Each row is a point on a tangle of strands that fork and nearly touch. The rows are in no order.
(in the rows, 128 means zero)
Points whose rows are less than 46.9 apart are linked; no others are. Some points are linked to none.
Z840: [107 160 148 132  85 172  50  93 212 159]
Z582: [129  83 125 171 106  91 158 169 142  77]
Z813: [136 102  66  99  81  90 161 167 118  98]
Z670: [ 96 117 139 130 147 109 147 130  60 136]
Z267: [114  88 118 157  98  90 159 175 125  82]
Z326: [123 121  67  89  67 104 143 169 133 113]
Z882: [145 146 160 134 173 149 116  96 123 147]
Z906: [194 116 123 170 147 142 146 128 185  91]
Z243: [120 136 177 168 176 163  94 103 146 160]
Z875: [117  92  98 132  81  85 159 176 123  86]
Z500: [134 114 104 101 129  89 167 128  75 118]
Z605: [118 135 157 132 168 128 130 111  87 144]
Z472: [107 136 145 120 155 136 125 108  87 157]
Z400: [150 105 156 192 168 122 140 140 140 107]
Z802: [102 150  92  90  60 127 105 153 154 143]
Z33: [171 147 108  79 142 115 145 100  97 126]
Z872: [128 142 161 145 175 152 104  93 131 156]
Z525: [110 113 147 146 157 103 151 134  73 123]
Z303: [ 91 138 131 125  96 141 111 148 143 135]
Z191: [174 124  99 121 125 140 146 117 160 112]
Z926: [141 112  92 106 119 105 164 134 101 116]
Z517: [ 74 124 178 169 166 140 109 137  94 152]
Z202: [ 93 137 187 168 169 164  84 112 139 166]
Z899: [174 158 150 119 174 143 116  80 125 137]
Z553: [183 118 124 171 136 156 137 132 206  88]
Z689: [192 114 142 174 168 126 147 123 159  93]
Z59: [154 157 164 114 179 122 126  93  86 138]
Z666: [182 127 114 160 113 161 129 138 227  90]
Z576: [179 146  90  72 126 143 130  90 145 139]
Z771: [ 90 113 130 138 117 120 135 151 105 126]
Z395: [168 108 157 197 173 132 140 134 163  99]
Z527: [ 56 154 140 116  73 127  99 158 123 150]
Z770: [158 141 108 101 117 166 112  96 183 141]
Z697: [133 137 122 113 115 160 111 110 169 141]
Z150: [109 118 109  95 132 101 153 132  67 130]
Z677: [116 128  72  81  79 120 129 156 130 130]
Z820: [160  94 128 147 142  85 169 137  98  91]
Z462: [179 145 106  88 131 158 119  81 165 141]
Z990: [ 65 122 146 151 111 117 131 170 102 123]
Z177: [102 153  94  74  63 141  77 119 160 169]
Z673: [165 147 128  95 156 116 142  96  92 127]
Z347: [183 155 140 110 166 150 119  76 143 143]
Z306: [126 146 140 154  95 157 101 147 200 118]
Z78: [ 83 127 186 174 170 149 103 128 114 161]
Z585: [145 100 166 191 172 108 147 141 122 104]
Z850: [106 141 121 121 101 151 106 134 159 138]
Z142: [177 151 127  97 146 163 106  70 160 147]
Z448: [ 77 144 128 116  87 134 108 156 132 141]
Z538: [182 129  90 100 128 129 151 110 141 114]
Z120: [ 62 117 156 159 135 120 125 156  91 134]
Z21: [ 92 127 127 104 133 116 142 126  69 145]
Z483: [126 106 146 160 159 103 152 133  87 112]
Z921: [105 102 113 132 118  98 154 151  92 112]
Z540: [124  98 103 127 114  98 163 149 104 102]
Z583: [123  96  78 122  62  76 161 186 125  89]
Z364: [179 140  93  83 131 125 146 105 125 125]
Z548: [125 137  79  87  72 131 121 148 155 133]
Z556: [ 56 121 177 168 151 134 116 149  90 151]
Z419: [127 147 171 137 186 123 123 103  79 149]
Z698: [ 98 144 119 100  98 155  92 113 151 155]
Z616: [ 85 125 165 169 135 139 111 153 129 134]
Z864: [160 154 147 107 164 123 136  95  92 134]
Z371: [100 157  95  75  56 135  87 139 158 156]
Z642: [139  94 154 177 163  97 156 141 100 100]
Z658: [101 146 102  73  84 152  79  99 154 168]

A fork is a point with three links, a tip a point with one. Leave the first point through the second and follow the links. Name the first fork or tip that comes.
Z677 / Z548 | Z850
Z202 / Z243 | Z462
Z583 / Z875 | Z582
Z689 / Z906 | Z666
Z673 / Z864 | Z472
Z864 / Z673 | Z364

Name the points in between on the shortest way along the links from the first point to the second, in order.
Z802 / Z850 | Z371 > Z177 > Z658 > Z698
Z642 / Z670 | Z483 > Z525
Z419 / Z364 | Z59 > Z864 > Z673 > Z33
Z525 / Z395 | Z483 > Z642 > Z585 > Z400
Z267 / Z548 | Z875 > Z583 > Z813 > Z326 > Z677
Z347 / Z698 | Z142 > Z462 > Z770 > Z697 > Z850
